Each scene shows the same named points in several views. A view is turned or mirrored, shifted and resized as a whole, has a little noise and may leave points out.
In the rows, 128 means zero.

Scene 1
View 1
Z_450: [118 122 161 155 161 151 115 137 145 180 139 132 105 121 144  89 144 127
 164 118  96 100 109 140 130 137 171 100]
Z_724: [113 110 165 173 126 107 132 153 152 169 144 145 135 105 132  85 168 124
 152  88 101 101 124 129 155 150 177 100]
Z_856: [112 112 134 128 117 132 113 131 136 108 144 136 130  84 136 155 165 126
 150 105 127 115 123  93 146 115 158 100]
Z_479: [138  72 128 163 130 122 144 145 115 174 124 133 185  99 130  96 168 106
 145 126  96  83  73  83 155 126 208 123]
Z_380: [108 112 167 127  69 102  84 163 125 114 155 140 135  52 100 134 141 137
 129  86 112 101 142 121 140 124 157  84]
Z_755: [115 146 151 155 117 119 102 152 167  93 160 136 113  70 127 151 193 138
 141  73 123 133 158 118 150 144 155 101]
Z_819: [117 141 175 151 106 112  81 177 140 129 153 131 123  47 100 101 166 143
 132  90  92 104 146 140 146 152 172  97]
Z_193: [111  95 154 157 118 105 133 146 141 165 140 147 142 102 134  99 158 120
 149  91 110  99 117 116 153 132 174  96]
Z_144: [106 108 140 147  76 101 109 157 159 108 160 141 135  94 121 163 162 127
 128  64 126 119 138 111 134 116 142  99]
Z_531: [130 131 122 120  96 144  73 155 138  85 157 113 122  69 108 189 156 139
 118 104 119 121 118 103 105 101 141 111]
Z_968: [147 109  91 155 122 132 122 154 146  96 141 116 167  77 120 173 205 120
 124 105 118 122  94  70 137 116 181 140]
Z_237: [137 158 149 140 196 185  99 129 151 143 141 116  80  93 150 112 175 134
 172 141 102 116 121 130 135 148 169 109]
Z_337: [140 122 123 145 195 178 134 114 140 141 125 123 117 102 167 125 189 117
 176 151 115 111  92  90 155 133 185 123]
Z_517: [132  71 149 154 121 124 125 157 103 203 124 134 178 100 111  69 135 111
 140 133  80  68  69 109 136 127 205 110]
Z_532: [136 179 128 148 148 165  78 162 181  89 168 100  83  89 121 172 185 145
 131  95 114 141 139 137 101 131 137 119]
Z_401: [102 131 155 134  57  96  79 171 156  96 173 138 115  74 101 172 148 141
 118  54 123 123 154 131 122 114 128  87]
Z_403: [130 148 136 149 183 171 112 126 166 134 143 118  88 112 160 135 175 128
 167 125 113 125 118 124 129 135 157 110]
Z_379: [120 105 153 163 155 134 135 136 146 177 136 139 128 120 143  93 162 118
 159 112 103 100 109 122 149 135 176 104]
Z_19: [113 120 144 133  69 107  77 170 143 105 163 131 131  67  97 158 150 137
 113  79 113 115 138 120 118 117 143  97]
View 2
Z_819: [109 118 146 124 128  56 173 102 144 174 166  71 100 190 178 160 149 132
 128 140  85 194  74  75 114  81 117 144]
Z_968: [102 126 136 166 138  81 165 102 128 106  89 134 184 169 128 166 120 191
 165 130 104  87 202  44 124 120  90 159]
Z_379: [110 114 112 145 142 110 160  53 125  98 112 106 113  98 143 100  93 166
 100 179 137 213 139  76 106  94 117 188]
Z_531: [ 94 144 183 118 114  53 224 100 140 169  74 119 169 182  78 165 136 162
 168 107  83  94 130  46 122 124 110  96]
Z_450: [114 132 118 114 139 107 156  45 125 126  97  97 102  80 139  74 106 155
 117 160 149 224 113  92  99 102 126 176]
Z_193: [ 96 102 124 157 144 102 194  69 133  95 135  96 109 130 132 134  91 166
  75 178 108 203 127  50 115  76 107 177]
Z_517: [ 61 142 107 139 115  75 185  34  94  82 124 129 114 148 182  82  57 226
  84 194 118 246  99  17  97  60  94 172]
Z_755: [129  85 155 149 148  90 185 116 160 162 134  82 133 161 114 191 158  95
 147 130  96 133 146  92 120 114 118 144]
Z_380: [ 87 109 167 130 122  55 235  95 147 164 138  93 113 199 114 176 118 138
 101 145  67 176  73  35 127  77 110 113]
Z_337: [107  96 111 153 130 116 135  55  90 105  60 177 152 109 146  96 104 158
 176 164 194 191 199  82  86 135 101 170]
Z_856: [ 93  93 155 154 128  94 212  84 128 134  87 138 150 157  91 163 108 138
 137 151 116 161 149  51 117 113 100 127]
Z_401: [112 111 192 126 132  63 249 119 179 177 133  50 125 183  68 200 138 115
 101 120  38 117  83  58 145  91 126 107]
Z_479: [ 71 127  92 174 131  87 163  55 100  54 122 151 144 156 182 112  61 236
 100 187 120 199 164  16 104  73  76 186]
Z_532: [146 144 172  98 136  81 154 106 160 197  75  82 151 128  99 146 178 112
 196  86 113  90 148 122 125 153 136 127]
Z_144: [107 103 165 151 148  90 230 108 168 136 118  80 140 159  75 192 117 139
  99 137  61 124 129  45 141  92 114 136]
View 3
Z_401: [137 108 150 143 145 145 136 121 100 171 106 122 105 139 107 102 126 131
  90 137 194 153 147 104 111  84 123  96]
Z_724: [128 164 117 183 124 169 129 115 119 152 112 139 106 134 119 121 132 148
  92 150 103 133 132 178 118  89 162 118]
Z_856: [136 148 139 138 143 141 117 131 129 166 113 124 134 119 113 109 138  94
 115 157 129 128 137 142 100 114 149 105]
Z_19: [136 113 137 138 144 141 132 108 109 176 103 122 111 145 117 110 125 116
 103 140 175 140 144 122 100  86 139  92]
Z_144: [138 133 142 139 134 153 123 126 111 173 103 134 116 129 111  98 139 121
  84 146 164 140 148 127 109 101 135 101]
Z_237: [104 162 152 165 111 137 143 111 143 162 139 112 135 105  99 122  97  95
 151 149  78 131  88 165 118  83 177 128]
Z_479: [139 180  81 151 135 166  96 107 136 170  95 140 128 147 140 129 149 114
 101 165  83  95 140 197  84 110 183  97]
Z_517: [147 161  83 154 143 148  95  97 126 147 103 120 120 159 144 143 135 142
 113 170  81 115 144 198  96  91 197  91]
Z_450: [123 163 113 161 108 144 117 113 125 145 127 111 116 121 124 125 111 147
 108 160  74 141 112 186 132  71 192 117]
Z_968: [123 159 118 126 130 161 121 110 141 214  92 150 135 132 117 102 141  63
 104 142 136  96 127 149  74 125 144  96]
Z_819: [129 129 140 187 147 154 152  91 111 158 111 130 101 155 106 129 109 138
 121 139 143 136 129 148  96  79 146 108]
Z_532: [ 94 128 168 142 103 139 161 107 129 201 126 121 123 111  89  97  93  79
 123 125 150 140  88 116 114  78 143 116]
Z_403: [104 163 150 149 101 139 133 126 143 173 134 119 137  95 105 107 107  90
 129 149  93 133  91 154 122  94 165 123]
Z_531: [125 117 145 112 139 130 125 108 126 193 108 114 130 134 113 107 115  78
 119 142 165 127 127 113  91  96 145  88]
Z_755: [117 137 171 177 135 154 155 119 121 170 118 137 114 120  89 106 120 105
 120 135 150 142 119 127 103  97 123 125]
Z_379: [125 172 117 163 116 154 117 117 127 156 118 127 120 121 123 118 128 136
 103 155  83 130 118 184 120  92 177 117]
View 4
Z_144: [121  71  98  84 113 142 157 137 184  83 182  98 125 165 114  92 137 188
 176  91  72 114 159 155 122 146 129 113]
Z_532: [123  81 159  82 118 156 147 198 125  10 221 145 146 141  85  63 138 158
 193 124 129  88 156 100 180 125 132  97]
Z_856: [120  84 132  97 133 142 168 120 154  60 168  97 130 154 112  96 137 134
 188 104 106 141 117 173 122 135 150 125]
Z_724: [ 97  93  92 140 144 152 166 139 114  91 173 100 145 188 153 130 135 158
 110  51 128 130 109 149 126 172 139 102]
Z_19: [112  83 131  98 114 148 161 139 204  66 180 106 126 158 105  58 126 190
 155  87  72 107 186 151 134 160 151 129]
Z_403: [125  97 154  95 148 160 148 161  76  32 200 123 148 136 113 111 150 113
 181 101 159 123  87 123 169 130 126 109]
Z_755: [117  73 117 118 100 130 176 170 155  54 202 120 153 189 112  94 128 172
 184 113 119 124 159 132 137 134 145  92]
Z_401: [126  74 120  91  95 142 149 152 219  79 191 103 133 171 113  67 131 205
 178  81  63 105 212 138 142 158 140 118]
Z_380: [108  93 139 125 116 143 161 128 203  79 164  93 137 175 124  70 130 179
 143  64  84 129 186 164 128 169 172 128]
Z_517: [ 78 119 128 139 186 171 170  89 120  82 134  88 116 150 144 106 138 130
  59  34 116 139  70 196 105 192 170 138]
Z_968: [ 90  73 109  90 148 147 202 136 148  16 171 134 105 149  87  68 119 153
 159 158  81 108  73 188  87 121 151 112]
Z_450: [110 111 139 118 165 171 138 133  81  76 180 102 146 139 137 124 151 128
 112  39 153 129  94 127 162 168 131 114]
Z_819: [ 94  94 140 156 116 144 173 159 165  65 181 119 162 192 128  76 123 180
 114  67 129 122 177 143 145 179 171 106]
Z_193: [ 97  93  92 126 137 151 167 127 141  96 166  94 131 180 144 119 135 167
 119  55 102 131 122 158 112 173 140 115]
Z_337: [110  97 152 115 172 160 172 128  59  29 170 112 136 138 120 121 145  79
 167 115 170 152  33 167 132 123 149 117]
Z_531: [113  81 163  71 127 155 159 136 188  30 183 120 114 128  81  40 131 157
 185 119  77  99 155 156 140 134 156 135]
Z_237: [114 105 182 126 155 160 156 161  71  28 194 123 161 140 116 109 146 100
 158  85 189 133  93 125 177 142 152 110]

Which points are out of place in each view (at most two, in the order of its rows)? Write none if all are in place.
view 1 => Z_517
view 2 => Z_968
view 3 => Z_450, Z_755
view 4 => Z_193
